A landscape with many valleys, sampled at points; each row gives a point and its height.
A ball rolls from a point to the lowest of its 5 nearest points, and stops where none of them is lower. Distance is the straight distance between rows; heights are no part of it.
K_969: [180 106 133 150 135 151 164 197  82]  h=1.00
K_500: [120 145 108 163 131 124 104 119 106]  h=1.88
K_362: [ 60 124 127 108 127 113 142 126 161]  h=1.74
K_784: [108  85 145 120 104 135 143 187 106]  h=1.82
K_468: [ 79  75 135  73  94 128 136 129 153]  h=1.79
K_267: [178 145 126 164 105 145  94 123  74]  h=1.19
K_105: [105 139 134  61 114 111 137 105 213]  h=2.31
K_577: [151 119 143 139 149 141 132 145 114]  h=2.50
K_605: [ 88 122 143  71 120 104 144 114 191]  h=1.86
K_809: [150 105 168 108 136 141 145 130 140]  h=1.58
K_645: [151 137 152  82 132 122 144  90 184]  h=2.00
K_191: [191 133 127 160 121 162 115 133  82]  h=1.80
K_786: [153 153 125 156 110 122  89 100  90]  h=1.42
K_689: [ 90 128 135 106 150 112 143 121 159]  h=2.10
K_846: [156 130 101 171 144 129 148 176  79]  h=2.77
K_486: [ 26 132 100 170 137 110 144 146 144]  h=3.74
K_379: [195 121 136 147 142 159 113 137  98]  h=0.90
K_294: [130 134  87 183 136 134 123 166  80]  h=2.52
K_847: [103 102 150  76 117 114 145 122 167]  h=1.55
K_787: [161 153 126 107 129 115  99  78 159]  h=4.43
K_529: [109 117 135 150 140 131 143 171 117]  h=1.10
K_585: [168 103 153 140 138 147 149 177 101]  h=3.11
K_949: [147 124 115 163 152 137 128 167  94]  h=2.79
K_116: [ 49 135 118 119 136 102 142 113 175]  h=2.11
K_789: [141 119 160  44  99 119 152 106 197]  h=2.38
K_812: [118 100 162 100 120 127 145 131 145]  h=1.39
K_890: [ 99 127  85 187 140 122 121 172  93]  h=2.54
K_73: [193 136 141 132 138 153 111  88 119]  h=1.78
K_182: [173 147 110 184 117 130 102 148  53]  h=3.04
K_955: [203 119 146 141 141 173 136 149  90]  h=0.64
K_295: [106 152 115 101 143  99 118  96 177]  h=3.68
K_769: [122 144 115 118 150 106 110  90 154]  h=4.06
K_495: [176 169 145 137  99 128  91  77 101]  h=3.64
K_324: [128 153 109 133 124 104  87  84 136]  h=6.89
K_744: [ 80 137 100 169 150 118 117 135 118]  h=1.25
K_581: [176 130 151 134 144 151 122 106 121]  h=1.87
K_155: [ 44 145  96 132 141  93 143 106 172]  h=3.12
K_507: [105 106 142 129 139 129 145 152 130]  h=1.14
K_566: [ 87 149  98 128 137  96 114 101 157]  h=3.73
K_208: [ 28 126 112 140 131 107 149 124 156]  h=2.72
K_643: [180 164 155 154  85 138  87  95  79]  h=3.29
K_246: [215 150 154 127 106 175 103  84  92]  h=2.26
K_375: [172 131 128 151 138 143 114 129  96]  h=1.75
K_957: [117 137 138  98 146 114 135  98 173]  h=2.25
K_790: [158 115 118 155 138 139 144 185  86]  h=2.71
K_649: [158 130 145 102 142 129 131  87 155]  h=2.09
K_327: [ 25  94 116 126  95 120 158 155 141]  h=2.15
K_555: [132 139 110 145 144 118 104 114 124]  h=2.61
K_530: [ 99 163  97  93 130  95 114  93 205]  h=3.60
K_426: [152  96 164 109 121 145 156 160 116]  h=2.04
K_120: [182 125 122 151 139 157 129 162  91]  h=1.85
K_535: [159 147 116 126 119 121  93  77 127]  h=5.44
K_523: [ 77  79 142  85 102 124 142 141 132]  h=1.83
K_42: [168 161 125 172 101 133  90 137  68]  h=1.34
K_117: [136 140 107 173 129 129  99 136  92]  h=2.33
K_757: [ 83 153 122  85 125 101 141 104 194]  h=2.51
K_453: [136 169 112  91 122 106 106  80 193]  h=5.41
K_861: [ 78  78 133 111 103 136 149 179 123]  h=1.62
K_927: [185 112 112 155 129 131 181 195  61]  h=3.05
K_322: [ 93  95 141  52  98 113 135 114 179]  h=1.69
K_863: [ 67  95 139  94 101 112 147 128 152]  h=1.72
K_499: [ 61 124 120 134 144 115 139 123 145]  h=1.41
K_401: [100 142 106 127 149 105 120  99 158]  h=3.18
K_537: [ 74 102 123 137 119 130 164 197 113]  h=1.64
K_736: [145 103 132 142 122 144 161 197  85]  h=2.12
K_472: [178 151 130 110 120 132  93  66 132]  h=2.97
K_37: [ 63 105 123 138 123 124 154 168 127]  h=1.17
K_480: [185 109 164 119 141 162 148 138 118]  h=1.48
K_255: [ 56  69 124  83  97 126 140 131 152]  h=1.81
K_156: [194 173 150 125 104 150  90  67  99]  h=2.64
K_157: [160 148  88 188 127 124 115 163  61]  h=2.81
K_276: [120 139  90 179 141 127 104 151  93]  h=2.36
K_621: [182 123 162  92 138 148 137  98 153]  h=1.84
K_638: [ 75 161  93 108 143  97 119  95 185]  h=3.72
K_661: [145 164 109 104 118 108 102  68 163]  h=1.43
K_503: [ 55 138 100 158 141 107 129 136 132]  h=1.36
K_124: [120 106 138 140 130 135 153 180 115]  h=1.33
K_773: [ 80 125 115 149 136 119 142 168 127]  h=0.80
K_291: [205 146 147 146 113 172 104 100  80]  h=2.37
K_961: [206 121 162 127 145 177 132 129 100]  h=1.20
K_971: [212 126 158 123 145 174 126 110 103]  h=1.40
K_150: [ 90 128 118 151 151 116 126 140 133]  h=1.07
K_296: [119 129 139 137 151 123 125 120 140]  h=1.52
K_901: [130 125 155  89 134 119 146 110 168]  h=1.67

Write out the way that a ball takes from each point below.
K_566: K_155 > K_499 > K_150 > K_773
K_208: K_499 > K_150 > K_773
K_156: K_246 > K_971 > K_955
K_581: K_379 > K_955
K_500: K_744 > K_773
K_846: K_120 > K_955
K_495: K_786 > K_267

Where does a ball stop that starts at each point below?
K_649: K_773
K_472: K_955
K_105: K_773
K_295: K_773
K_769: K_773
K_375: K_955
K_949: K_955
